Each row is a point on a tangle of strands that fork, close into loops and nearly touch. The rows are in no order.
In the rows, zero is written as 128.
Two points are linked if the straight distance between their rows is under 113.
pati: 116	169	86	111	143	118	125	145	103	151	119	128	106	125	127	150	111	108	116	165	151	111	117	104	116	128	138	122	106	132	127	132	117	105	146	92	134	114	144	174	138	136	140	106	131	129	134
mokid: 128	122	145	123	107	162	151	91	140	130	108	103	167	148	144	125	119	135	141	143	106	121	122	146	120	85	133	135	131	118	125	106	114	145	168	133	133	123	116	115	136	188	137	157	134	134	117
Rit: 109	130	110	109	144	149	132	147	125	120	109	135	156	121	146	114	92	141	156	116	110	114	105	121	130	105	137	152	184	129	151	130	132	117	161	136	165	126	168	135	119	148	112	145	112	147	140
nuses: 98	139	110	157	122	136	88	136	143	115	106	164	105	118	80	77	142	138	144	133	113	104	129	156	122	122	141	138	97	93	93	164	124	128	125	140	122	132	108	120	121	139	158	119	112	120	105
sela: 122	161	119	100	124	158	99	117	162	129	117	150	160	143	161	82	116	147	181	104	116	113	92	119	132	129	127	134	149	123	153	119	137	175	119	157	148	179	141	110	146	133	114	148	111	143	147
mim: 101	169	72	117	141	149	141	131	119	152	119	130	99	152	126	120	127	119	113	147	161	92	123	105	128	122	109	127	95	96	101	150	86	135	129	118	125	137	108	129	138	123	161	101	118	119	144
Pov: 127	116	144	140	124	176	143	95	123	140	97	126	161	117	141	126	135	146	147	124	106	116	124	131	138	87	150	155	157	126	132	107	110	161	167	128	129	130	150	103	137	188	134	155	121	127	126
safu: 104	125	143	133	135	147	149	98	76	155	129	123	139	119	124	157	122	137	116	139	123	117	126	95	141	100	140	149	151	153	152	109	98	134	144	136	152	130	146	143	132	141	139	156	102	134	108
til: 142	138	142	91	158	117	165	148	91	134	138	108	136	121	139	142	104	135	140	119	106	138	107	107	128	114	159	145	144	184	160	118	145	102	133	136	169	107	163	166	122	122	111	121	116	162	131
sed: 120	128	104	118	145	148	160	117	119	149	88	119	147	123	126	140	145	108	125	160	121	119	114	114	121	129	108	143	142	153	145	106	134	116	170	95	156	83	147	173	125	169	114	130	129	158	148
nasi: 129	135	133	107	149	156	153	103	165	128	113	114	168	160	152	110	125	132	136	136	81	114	109	147	119	75	85	144	131	131	162	107	147	131	142	113	156	91	105	137	147	171	113	134	143	164	129
fafa: 145	153	137	96	139	122	133	146	179	111	102	120	131	127	170	112	109	129	144	134	111	130	94	104	100	117	130	109	134	165	143	114	146	113	152	93	136	125	130	145	142	155	98	123	129	154	111
keva: 121	118	150	144	134	150	137	107	84	157	120	114	149	107	110	154	123	129	112	139	107	113	133	110	144	103	144	156	168	171	165	103	112	103	148	123	133	117	160	159	144	147	106	139	116	140	108
mup: 133	139	104	117	129	139	90	135	143	119	112	161	150	113	99	85	127	145	152	122	107	120	103	162	148	119	149	127	126	112	133	137	137	156	109	164	127	130	152	106	110	128	147	124	118	136	127
Rar: 109	126	144	135	127	91	104	158	137	106	133	165	123	119	134	117	111	112	136	98	135	132	139	112	119	165	121	104	171	127	133	157	135	89	97	139	111	149	144	123	111	63	115	108	125	139	119
gat: 114	145	129	150	128	90	139	157	112	120	157	133	110	106	110	166	142	125	106	141	147	129	158	105	135	154	138	100	152	116	102	143	118	112	129	99	129	132	137	158	117	99	108	119	136	132	140
dazop: 119	108	143	157	95	113	106	147	134	99	127	158	100	147	118	90	136	124	123	109	152	125	162	114	145	179	103	92	122	74	106	159	125	107	96	122	111	143	85	161	116	53	147	110	108	110	121
goda: 139	134	156	126	98	122	131	120	125	108	114	105	91	115	138	130	123	129	126	113	159	148	157	113	125	133	151	119	115	119	112	123	100	157	143	127	128	157	111	127	117	125	129	169	124	79	102
zuvu: 146	69	136	124	124	134	115	136	158	122	103	120	150	125	151	85	115	128	130	91	95	132	111	161	118	141	89	134	159	151	167	113	142	107	127	158	131	121	114	117	123	101	94	126	132	140	135
Zepo: 130	131	129	98	150	147	148	142	100	134	123	124	153	113	141	135	101	146	149	119	101	121	96	126	144	94	146	148	157	153	162	117	135	121	140	143	176	115	175	153	112	133	119	134	118	155	136
sopus: 118	104	155	121	93	132	128	115	142	122	100	94	152	127	145	109	115	127	132	114	81	124	116	163	135	103	130	144	108	150	148	84	143	99	148	155	134	157	122	117	128	142	101	151	137	143	89
bir: 86	113	92	139	136	135	113	126	138	117	112	160	139	131	105	113	108	140	165	105	151	137	131	103	131	156	125	129	172	95	125	146	132	116	145	156	144	133	149	110	109	148	144	135	95	124	131
mumo: 145	112	154	111	120	139	175	98	111	145	123	104	162	133	126	143	153	151	129	153	109	138	134	138	150	116	137	152	106	141	113	99	151	143	129	149	136	97	146	130	126	172	139	143	120	141	135
Libav: 142	160	138	110	150	123	135	126	142	129	145	144	125	134	142	133	135	132	103	130	136	141	109	115	106	108	116	115	139	136	141	173	117	145	93	114	83	149	114	120	139	113	135	121	130	112	134
Ket: 134	138	140	120	149	94	147	151	77	131	158	118	120	115	124	163	100	132	136	131	131	137	133	101	129	110	168	128	158	175	147	132	124	95	128	131	162	111	160	152	115	96	117	115	133	147	119
galaf: 96	118	115	118	108	140	131	114	146	120	89	159	131	160	135	101	110	121	156	108	138	132	113	105	117	141	139	125	157	72	120	165	111	127	144	167	121	156	129	117	114	141	154	147	108	118	133
mul: 139	129	120	125	147	143	105	127	155	109	121	137	138	126	153	114	125	141	151	110	126	146	96	127	109	126	101	123	143	159	156	107	143	156	119	131	141	127	129	109	141	133	119	153	105	110	122
vem: 126	122	128	147	144	121	125	139	131	140	148	148	149	115	99	138	142	118	97	126	89	135	121	149	120	124	126	117	153	135	143	168	135	106	110	127	91	114	120	125	133	113	115	118	141	150	140
Gez: 132	111	137	164	91	118	102	152	129	99	126	143	83	121	127	100	129	133	128	97	163	136	157	142	138	151	107	94	112	86	107	143	126	126	99	122	110	154	106	149	119	77	152	115	114	89	120
sigom: 114	112	89	134	112	124	146	133	93	128	141	122	119	132	84	128	148	125	110	145	159	126	153	139	141	149	106	102	102	92	83	130	109	134	134	128	141	104	102	140	119	100	158	120	119	119	136
mabas: 130	119	130	111	110	108	134	121	117	138	115	108	137	133	130	128	118	125	106	123	97	120	120	148	128	112	134	148	106	148	135	104	138	105	127	149	132	145	132	137	137	137	122	149	120	141	102
siral: 147	140	144	106	124	106	133	147	143	130	126	130	112	124	152	128	116	112	118	119	119	139	108	128	111	112	135	116	114	136	136	169	126	106	107	133	83	162	123	129	137	100	121	123	142	105	116
Vot: 152	84	143	139	97	145	101	121	174	110	113	133	134	140	153	100	122	119	150	131	147	120	127	136	104	162	87	116	111	121	102	111	134	130	133	138	114	106	117	93	136	137	130	147	129	113	123
Netal: 134	119	131	144	114	116	115	117	116	118	131	122	110	113	137	136	136	134	120	121	156	146	144	129	122	142	122	119	115	127	110	99	115	155	123	132	130	144	119	115	134	121	133	160	108	91	111
Kigu: 136	127	132	140	122	98	139	144	156	118	144	130	85	109	123	139	165	129	106	147	181	140	138	84	118	170	138	110	133	139	109	134	120	144	146	86	131	136	94	124	119	105	113	127	161	92	161
Liga: 152	86	139	134	130	140	124	134	177	115	99	117	151	120	142	100	123	132	116	99	94	136	122	159	130	113	100	141	168	147	157	113	155	121	151	115	120	100	131	125	130	147	90	141	137	144	127
Lezol: 86	164	131	142	150	141	152	135	88	146	132	128	105	117	119	159	116	134	136	146	166	110	150	91	141	100	134	125	159	89	118	174	89	124	130	117	151	153	136	136	106	124	141	123	122	127	126
neb: 160	78	144	130	121	101	120	138	148	129	129	100	142	146	149	102	120	100	129	100	99	127	138	146	87	163	106	110	147	162	153	104	122	94	115	149	126	122	102	141	133	86	96	118	145	152	133
milun: 129	99	107	121	138	109	100	130	141	140	118	118	138	137	114	94	116	111	96	127	95	95	140	169	125	152	96	176	83	152	124	88	147	86	114	126	143	90	119	144	129	125	106	101	153	156	127
toso: 135	143	154	104	94	129	134	131	144	110	100	119	100	108	134	133	124	130	134	114	152	147	150	101	118	138	142	112	152	116	110	146	89	145	162	117	112	143	129	118	129	134	116	159	131	104	98
Peti: 148	149	150	109	128	130	145	129	137	107	126	145	131	95	140	149	140	147	132	114	136	162	125	132	131	125	146	133	148	148	123	128	144	160	122	128	104	122	182	98	115	138	123	147	134	121	119
kot: 160	101	158	108	131	131	147	120	165	109	117	84	166	142	139	103	125	145	127	112	84	149	141	177	139	112	95	137	140	146	154	91	169	110	137	141	141	85	118	135	130	151	85	120	141	158	125
kulef: 117	92	160	155	120	121	106	104	168	109	138	163	123	143	138	132	113	109	140	120	170	162	137	104	120	187	111	101	167	100	132	162	118	114	124	139	110	135	91	121	115	99	129	133	116	94	149
defuz: 111	163	121	107	122	142	128	125	143	131	100	125	127	146	164	106	105	138	163	126	135	104	95	95	94	118	127	117	154	129	132	122	101	132	160	128	164	151	121	138	143	160	131	137	105	146	121
sudur: 130	104	123	122	112	107	133	124	99	137	145	107	128	143	146	125	110	117	121	113	112	127	108	143	113	110	128	139	86	157	149	110	140	110	122	148	134	151	108	122	137	100	140	138	123	116	108
Boni: 148	104	160	118	75	119	127	118	151	116	115	91	113	139	129	129	115	107	114	130	125	121	160	147	123	141	120	110	90	104	93	121	125	103	146	114	105	126	116	125	125	155	117	143	161	130	97
ziteg: 93	138	114	153	151	137	109	119	93	134	139	145	115	132	115	144	125	127	128	116	136	137	133	118	137	114	143	154	115	99	122	138	119	153	104	149	132	177	126	100	116	132	154	146	104	99	112
rito: 145	99	138	144	122	156	103	126	163	106	109	139	137	111	154	123	122	131	144	91	124	147	120	138	118	125	106	136	170	148	159	120	146	145	160	112	113	116	143	95	139	154	110	156	119	114	124
Giz: 116	108	110	118	129	120	109	140	120	133	98	124	132	125	121	113	105	125	114	104	102	106	117	137	130	140	116	149	135	145	142	108	130	104	131	152	162	131	137	138	124	124	116	149	108	151	114
Mefe: 99	100	138	158	130	131	127	112	163	113	133	156	139	129	128	147	126	115	143	116	171	168	139	102	126	167	119	108	191	98	130	162	122	128	154	112	107	138	111	101	120	132	125	134	123	99	153
Zube: 117	148	92	138	139	136	106	156	130	104	125	152	113	113	123	118	130	139	151	139	167	132	124	116	133	147	125	98	121	112	103	133	133	149	122	124	113	137	157	103	114	125	143	126	105	99	125
zupi: 95	136	139	136	119	106	135	142	131	90	124	146	84	136	130	122	115	120	155	123	189	153	148	85	129	160	139	118	139	80	123	171	131	119	121	125	152	166	123	139	90	91	145	134	118	89	125
bamag: 126	171	113	117	111	175	127	122	140	138	89	132	128	118	141	125	144	144	179	133	151	106	137	116	131	107	158	128	145	95	102	124	100	180	152	141	128	162	166	85	129	165	130	128	135	138	128
doko: 135	101	150	153	131	133	145	101	107	157	146	108	143	126	109	149	162	121	92	140	97	114	144	129	146	113	131	167	153	174	179	98	141	108	132	130	124	90	142	158	147	142	97	142	124	150	127
Dasod: 133	118	125	145	154	137	163	109	101	129	157	130	143	125	116	155	165	126	111	157	146	155	135	133	130	127	125	126	118	126	109	128	129	172	112	124	118	112	126	104	116	126	152	136	126	104	150
Zed: 84	159	91	120	143	172	83	116	122	149	93	147	132	130	112	103	99	145	163	116	129	95	112	118	137	128	125	177	153	124	149	122	110	119	148	157	178	132	143	133	138	166	122	128	102	148	132
Fune: 135	149	82	105	133	100	100	163	121	132	117	129	112	134	110	124	106	109	121	124	105	108	137	134	136	124	124	111	91	142	119	120	135	86	122	105	95	122	131	169	165	101	133	68	126	137	109
Zudez: 149	108	144	156	114	121	125	114	137	130	149	113	114	121	127	148	147	129	107	130	141	141	139	138	116	133	113	122	129	148	133	106	127	139	135	110	112	107	118	109	148	138	113	156	129	112	124
seza: 123	113	123	148	106	108	116	148	98	121	178	129	119	147	90	120	122	120	100	120	114	95	166	155	131	137	110	126	95	81	101	155	127	96	107	119	119	131	84	151	138	76	136	115	158	112	128
tal: 107	126	108	160	137	129	86	123	83	153	139	142	115	100	98	131	132	129	106	123	117	118	132	154	140	110	133	173	92	152	139	107	136	114	117	133	123	135	132	117	144	113	135	126	116	111	111
raku: 107	129	124	128	143	117	112	144	135	124	125	166	148	115	99	117	118	126	111	107	107	130	120	127	128	141	123	120	168	120	130	167	126	110	105	139	105	126	133	115	119	94	127	126	112	148	121
zuga: 148	147	114	103	157	131	160	129	86	138	150	133	121	110	107	150	134	154	128	152	143	144	140	121	163	116	138	113	81	125	84	133	120	159	114	117	115	112	132	154	132	126	171	87	117	96	148
Kitap: 145	148	167	120	149	92	149	136	87	127	170	125	113	102	114	160	105	157	134	144	154	152	130	87	127	105	179	126	154	165	128	140	126	122	118	114	161	108	135	148	109	93	131	103	137	125	122
Tak: 119	158	102	125	164	162	114	119	123	127	133	152	152	144	127	120	112	151	166	119	152	125	99	113	134	121	137	110	172	108	143	141	99	179	112	153	138	128	142	94	115	135	160	113	95	136	147
favep: 161	118	161	125	111	120	142	112	145	105	152	102	134	152	166	129	127	129	127	129	132	160	128	166	129	117	137	139	59	144	107	72	169	148	118	131	108	126	136	99	117	152	137	131	146	110	117
zap: 96	147	98	117	137	139	122	146	135	121	106	137	122	139	157	113	92	129	169	138	143	106	110	95	104	125	122	136	156	129	138	140	133	102	156	133	157	132	168	125	125	161	120	140	115	137	129
zoda: 143	155	103	93	137	145	118	129	98	152	128	115	153	120	130	123	114	143	156	110	100	125	90	156	158	86	153	137	107	155	165	111	136	147	115	168	157	150	146	120	145	105	141	104	133	150	123
gugof: 151	78	150	128	108	99	117	127	131	126	126	86	134	145	141	123	127	83	119	107	90	112	156	143	95	155	126	120	128	149	133	104	131	78	118	142	109	145	114	145	132	113	101	127	149	163	118
vabu: 125	121	162	141	140	115	156	119	85	158	173	105	130	132	107	185	140	115	97	148	116	126	138	98	149	114	167	125	145	141	153	144	101	111	121	122	124	128	121	159	136	114	125	128	129	137	128
sabi: 129	125	92	132	131	141	75	135	143	107	117	156	137	135	118	93	121	136	163	120	131	123	105	139	134	152	129	114	115	112	124	119	141	148	109	156	120	141	148	96	117	134	150	130	104	112	128
balub: 141	99	118	139	116	90	125	134	130	125	181	133	127	154	124	135	131	118	98	130	142	123	130	135	108	171	109	108	126	131	126	128	129	125	108	119	132	98	102	132	129	99	141	122	142	128	162
pogog: 145	125	148	119	110	100	120	161	146	112	122	139	103	111	142	128	119	108	122	109	123	135	135	128	112	145	137	98	140	128	123	159	137	89	113	127	80	149	148	135	127	92	107	120	143	128	114
zugis: 157	133	149	126	145	82	141	139	103	130	179	125	119	124	110	153	122	139	103	126	144	165	111	112	131	123	165	116	130	166	142	139	135	133	111	110	126	115	97	149	120	92	139	95	135	119	149
Mifur: 126	182	90	112	135	153	143	112	132	157	110	113	114	151	144	121	128	134	122	147	152	90	111	122	116	107	121	125	113	103	109	125	88	152	128	130	123	131	120	120	137	147	152	104	115	140	140
Vedi: 113	102	112	173	118	116	125	130	110	133	183	137	132	135	99	135	137	129	107	135	158	128	142	152	125	162	103	110	118	96	103	134	126	134	118	132	139	95	101	118	114	105	151	130	140	124	157
Ved: 143	101	150	139	108	128	132	129	158	117	128	122	88	123	150	135	152	113	131	135	177	144	127	90	109	165	126	120	113	135	110	143	116	149	157	94	114	141	99	104	121	126	112	151	152	91	146
notu: 139	114	140	124	102	97	133	138	122	112	167	112	120	156	109	123	133	97	101	120	107	106	181	139	114	167	126	112	109	83	97	151	117	91	100	127	103	137	88	166	127	84	117	127	164	121	129
daf: 98	147	90	124	154	118	141	141	118	124	141	146	104	144	121	130	132	118	122	138	169	125	127	93	136	138	113	123	89	99	106	167	114	150	120	110	128	162	104	120	119	102	159	118	120	90	151
Dipo: 139	101	139	133	123	134	187	103	114	141	144	119	149	136	118	143	170	129	107	160	129	150	141	148	127	114	127	147	112	121	109	125	148	146	129	142	111	90	141	107	113	157	145	153	146	125	148
fos: 143	143	122	118	154	133	143	119	139	143	135	145	144	141	124	132	140	126	101	136	118	134	109	129	109	104	108	123	152	130	147	163	125	141	106	120	100	103	125	121	139	138	135	124	130	143	140
pena: 129	161	118	95	140	122	127	138	172	120	115	134	130	144	170	91	110	135	154	143	130	115	76	93	94	120	123	113	118	153	135	107	131	132	144	103	155	130	112	140	146	138	129	125	114	141	122
Kitas: 141	127	165	116	92	146	148	105	145	124	117	83	143	139	127	141	120	124	128	150	121	136	149	146	134	97	135	122	104	104	103	123	112	125	162	124	104	115	115	112	130	182	124	150	151	126	97
lidor: 124	150	96	125	147	131	130	136	109	156	107	133	133	111	119	147	129	110	112	154	130	119	116	117	118	134	126	139	134	148	146	116	130	103	139	99	136	93	157	160	139	149	113	124	126	145	140
sira: 138	107	140	153	112	93	115	140	153	117	180	149	120	149	137	150	168	120	93	124	128	108	148	126	120	191	102	110	126	119	106	133	119	117	90	117	115	126	101	138	142	88	113	104	164	125	163
Pokep: 138	148	133	137	167	154	128	125	102	129	133	151	141	100	134	153	131	148	144	138	129	143	119	125	135	99	143	134	149	142	139	122	130	164	104	134	127	129	180	108	109	140	132	130	118	120	128
tezo: 145	104	134	139	122	114	107	126	131	126	158	85	131	157	111	156	149	78	111	136	76	93	160	139	98	147	139	124	137	138	144	108	125	76	130	123	116	127	110	150	145	149	99	127	168	152	139
febip: 108	165	92	110	148	177	85	123	148	141	113	146	146	134	142	85	110	153	183	116	120	101	101	121	140	123	126	161	149	121	151	113	134	160	134	151	175	161	155	115	143	151	112	132	114	149	151
Purig: 121	174	130	105	99	149	124	138	132	111	96	124	98	116	151	131	120	141	178	124	163	121	147	103	120	112	151	121	146	106	101	142	94	157	157	129	135	160	161	99	133	155	122	146	135	112	104
gitar: 159	149	125	100	123	110	135	115	137	108	137	110	141	140	153	127	121	144	146	137	122	155	109	147	136	107	157	120	70	139	109	87	149	165	120	131	135	144	123	129	130	147	149	125	122	111	125
Kazos: 158	140	148	94	125	128	169	96	119	136	132	103	160	144	145	143	145	157	155	154	112	150	121	137	150	108	159	134	81	138	106	95	149	166	122	150	145	119	133	135	131	165	154	132	121	133	137
mek: 85	144	97	112	144	147	95	124	107	152	80	139	133	118	107	111	108	122	120	120	110	92	114	119	138	142	117	191	136	146	149	121	115	112	143	137	174	124	135	144	141	144	113	139	113	150	113
nirig: 137	152	96	111	133	106	123	151	130	137	124	117	116	131	119	132	111	112	109	158	120	114	132	136	135	119	135	103	81	121	108	134	133	96	128	95	100	120	120	165	150	142	135	89	127	132	122
nule: 128	183	100	106	131	165	133	124	166	143	96	126	114	139	150	111	148	142	141	144	152	100	112	118	123	113	128	119	117	94	97	125	100	166	129	134	101	149	147	87	132	152	144	109	128	133	136
vusa: 158	144	145	120	161	119	162	109	102	163	142	118	123	147	132	167	158	133	114	152	116	138	125	102	132	102	132	143	125	173	165	135	149	124	117	112	126	87	125	170	162	154	127	110	126	141	143
tibir: 89	163	124	158	153	159	131	113	77	160	126	134	110	122	111	149	130	137	122	136	141	104	137	110	142	91	148	153	136	94	117	153	86	144	116	141	137	161	134	120	114	136	156	126	108	127	117
Vevus: 151	176	154	103	152	125	157	121	151	134	115	105	127	132	161	132	132	148	140	146	116	145	101	114	112	82	142	133	116	174	143	114	154	136	137	100	137	116	124	147	151	180	115	112	128	148	122
palo: 151	112	142	106	93	98	136	128	128	119	131	84	111	150	116	130	124	99	104	138	121	108	171	133	114	146	129	111	101	113	99	129	111	100	128	115	111	141	93	154	137	135	111	140	156	118	108
Ribik: 115	150	115	131	125	159	128	148	146	119	112	148	118	110	114	109	152	132	127	137	149	138	131	125	138	136	121	96	116	84	85	164	118	151	132	119	81	137	130	99	117	126	142	132	130	106	123
pinuf: 157	122	147	107	142	124	158	111	152	132	133	100	163	163	136	118	133	125	133	137	87	134	130	148	108	95	97	139	132	145	157	121	157	110	136	125	130	81	109	138	147	161	107	134	146	153	118
zuval: 135	115	122	151	105	98	111	140	107	106	141	129	88	126	127	123	119	139	125	98	162	142	149	148	131	136	125	107	104	111	118	110	122	144	106	129	136	148	106	141	123	90	162	120	103	88	117
nomo: 147	108	145	99	135	155	128	119	164	112	119	92	162	123	136	97	137	157	122	125	74	145	105	186	170	98	105	162	124	134	154	79	171	140	135	145	166	111	123	128	126	139	84	118	142	151	132
Bapib: 98	134	109	171	148	128	98	129	73	129	150	142	98	118	110	145	136	125	111	118	137	129	152	132	148	116	136	156	93	116	122	116	129	141	103	126	115	168	121	113	132	107	146	134	107	83	112
kelor: 154	114	160	129	98	130	159	124	145	119	142	113	109	127	164	136	145	123	114	112	153	171	130	147	126	148	143	135	85	143	112	92	159	164	137	121	103	120	155	103	99	161	139	140	143	130	135
saza: 143	128	121	122	138	114	117	121	114	139	141	80	135	150	104	158	138	82	109	151	94	108	158	135	120	156	141	122	118	151	128	103	134	83	131	107	117	115	121	171	143	166	108	111	145	160	141
soso: 155	138	123	105	148	121	161	116	129	150	142	109	142	159	127	143	136	124	111	154	114	128	124	128	109	110	116	127	119	144	134	138	131	124	122	114	122	87	109	143	156	158	130	123	139	144	137
gekit: 124	93	116	148	121	108	108	132	103	138	127	132	114	119	133	123	119	119	132	102	122	129	112	144	116	130	118	126	107	141	153	144	135	91	108	163	118	163	104	104	138	76	136	111	126	109	112
ges: 116	149	126	137	178	163	140	119	110	134	123	154	149	114	126	148	134	148	151	144	150	139	118	104	127	107	130	120	171	120	124	144	107	176	112	127	129	123	158	99	105	134	150	119	113	123	141
zaro: 112	128	94	152	112	120	117	147	80	132	147	138	104	123	81	136	128	119	98	131	127	109	149	143	148	139	123	115	92	91	98	140	129	105	130	110	129	117	105	171	132	102	153	107	128	133	128
tura: 93	168	129	132	150	120	132	147	85	119	158	141	99	115	124	156	104	139	147	147	172	129	154	97	148	105	137	128	143	97	120	170	116	130	113	110	167	154	134	127	105	95	149	116	118	113	109
dudob: 109	124	132	126	106	116	129	139	135	104	106	149	102	149	131	114	110	107	137	116	150	143	129	106	120	143	139	109	144	77	125	175	114	114	128	142	125	155	119	144	100	102	148	147	109	101	125
Lilut: 122	113	111	131	139	109	105	143	151	133	119	124	138	120	90	93	123	111	103	147	82	99	139	183	121	130	125	152	92	142	113	123	147	83	118	128	119	85	119	141	120	133	114	97	147	161	124
sebub: 130	133	111	101	166	161	160	111	134	154	89	120	154	143	137	117	142	123	117	145	95	111	108	123	129	102	98	169	146	139	160	120	141	135	148	111	156	81	130	162	132	173	115	122	135	175	150
Fulad: 140	84	134	137	102	161	125	121	172	115	113	134	120	140	143	125	142	102	141	136	154	133	123	109	100	152	97	119	119	114	109	154	125	137	162	113	94	113	109	82	135	149	124	150	149	110	139
gef: 111	74	137	175	111	104	120	128	107	149	145	122	127	116	116	121	130	115	105	92	108	132	139	158	120	138	126	135	138	142	164	126	125	86	113	171	113	140	110	104	125	78	113	121	141	137	120
rez: 149	125	123	90	139	154	126	126	133	134	120	97	166	109	126	99	131	157	141	114	81	141	90	178	172	98	136	145	121	150	173	98	165	144	119	167	162	133	131	122	130	117	102	110	132	149	132
kini: 133	107	148	155	94	108	114	145	154	123	149	164	113	119	138	135	161	120	92	115	131	118	140	126	124	189	104	113	123	114	92	153	129	118	100	117	86	138	126	123	135	95	113	121	158	136	150
pavi: 128	136	126	102	97	147	102	117	171	120	98	133	161	125	153	100	115	137	169	116	100	127	100	144	141	116	133	121	121	120	134	102	144	159	138	143	154	159	142	113	138	149	118	161	128	144	121
zak: 148	98	156	160	113	110	143	118	147	127	146	133	131	118	126	162	164	124	101	113	123	151	154	137	130	141	125	118	182	139	143	133	126	137	139	107	100	98	129	127	139	136	105	144	148	138	144
nifu: 116	83	145	164	129	113	131	126	109	148	146	111	144	120	108	136	139	120	91	104	99	124	141	150	136	126	132	152	166	167	181	102	127	98	132	149	128	118	130	129	129	104	96	135	128	154	132
Larad: 133	111	144	117	78	131	98	110	156	115	90	117	155	131	134	99	106	133	158	107	89	129	118	174	135	109	141	127	115	120	139	98	137	121	135	169	137	153	117	109	129	123	116	146	141	135	98
Romu: 96	145	115	137	154	109	127	147	108	105	154	152	96	134	121	132	103	123	146	123	182	139	137	92	149	139	128	120	112	97	125	169	134	142	105	111	144	178	109	129	99	89	162	112	115	85	135
Gup: 148	147	113	99	129	144	113	117	107	149	127	139	159	118	107	119	115	152	152	111	106	125	105	149	159	102	162	122	130	124	144	127	116	170	103	167	151	130	150	120	136	112	155	126	116	149	131
Luko: 133	138	100	138	168	145	142	121	81	136	157	143	131	111	110	162	142	138	117	153	150	145	123	124	148	128	131	110	101	129	102	129	119	167	108	106	127	106	129	127	122	111	165	103	118	102	146
sep: 151	153	142	128	150	118	145	122	124	146	134	105	124	125	154	152	141	131	121	151	123	145	111	131	132	97	133	148	96	190	166	99	179	114	140	98	125	110	134	157	157	163	110	115	125	127	129
manit: 106	125	104	137	127	116	91	133	140	123	107	147	122	122	91	89	120	126	126	143	96	100	116	180	127	113	137	159	75	120	108	131	135	108	126	140	144	110	120	126	116	135	148	114	127	140	110
Kose: 110	100	153	173	115	112	135	116	150	123	140	140	133	120	119	175	157	121	114	129	139	142	160	114	135	162	118	110	196	107	131	141	109	133	152	103	126	124	104	115	129	125	105	136	135	121	147
rozu: 142	107	111	125	126	130	97	128	155	118	116	136	137	135	145	105	116	127	134	132	123	121	101	144	113	137	95	123	90	141	122	108	150	128	117	134	125	118	127	104	133	128	136	135	118	120	126
Peme: 112	159	136	147	124	92	142	159	127	108	158	130	93	91	113	153	151	141	125	164	187	132	166	90	140	161	142	103	154	128	97	133	118	127	144	81	156	124	121	134	109	95	104	107	157	111	145
Vef: 112	110	171	164	98	116	122	136	142	122	143	172	105	104	153	148	144	117	101	97	160	147	139	131	129	176	118	132	135	118	111	149	138	135	105	118	88	159	156	101	104	102	126	138	149	125	141
puf: 153	127	150	127	115	138	162	134	138	111	130	125	110	104	142	153	158	129	126	119	164	173	134	132	127	145	146	116	125	138	107	121	139	168	143	114	96	108	165	99	103	146	130	137	135	121	135
Subiz: 110	125	112	162	108	146	95	146	154	115	115	158	107	114	97	85	148	137	130	132	135	113	136	135	132	155	112	106	105	81	78	165	129	120	126	129	87	133	114	109	121	119	138	127	118	114	115
Vata: 109	129	150	123	147	123	165	102	64	164	146	121	118	117	112	180	132	133	110	155	138	121	135	78	148	121	150	140	135	150	130	126	102	125	128	117	154	114	149	155	128	121	144	129	117	135	120

A tip is a point with one link. Name the tips that can be reached along the links from each point below, in the order of the rows.
gef => vabu
mumo => zuga, Tak
sed => gat, milun, Fune, zugis, saza
ziteg => dazop, bir, kulef, tal

A fork is a point with three links, a tip a point with one. Leave the first point through the second and follow the links. Name the first fork or tip that comes.
fafa / pena => zugis
daf / mim => Netal
Pov / mokid => Vef
Fune / nirig => pinuf
Giz / mek => mabas
Vef / kini => Pov
gekit / gef => vabu
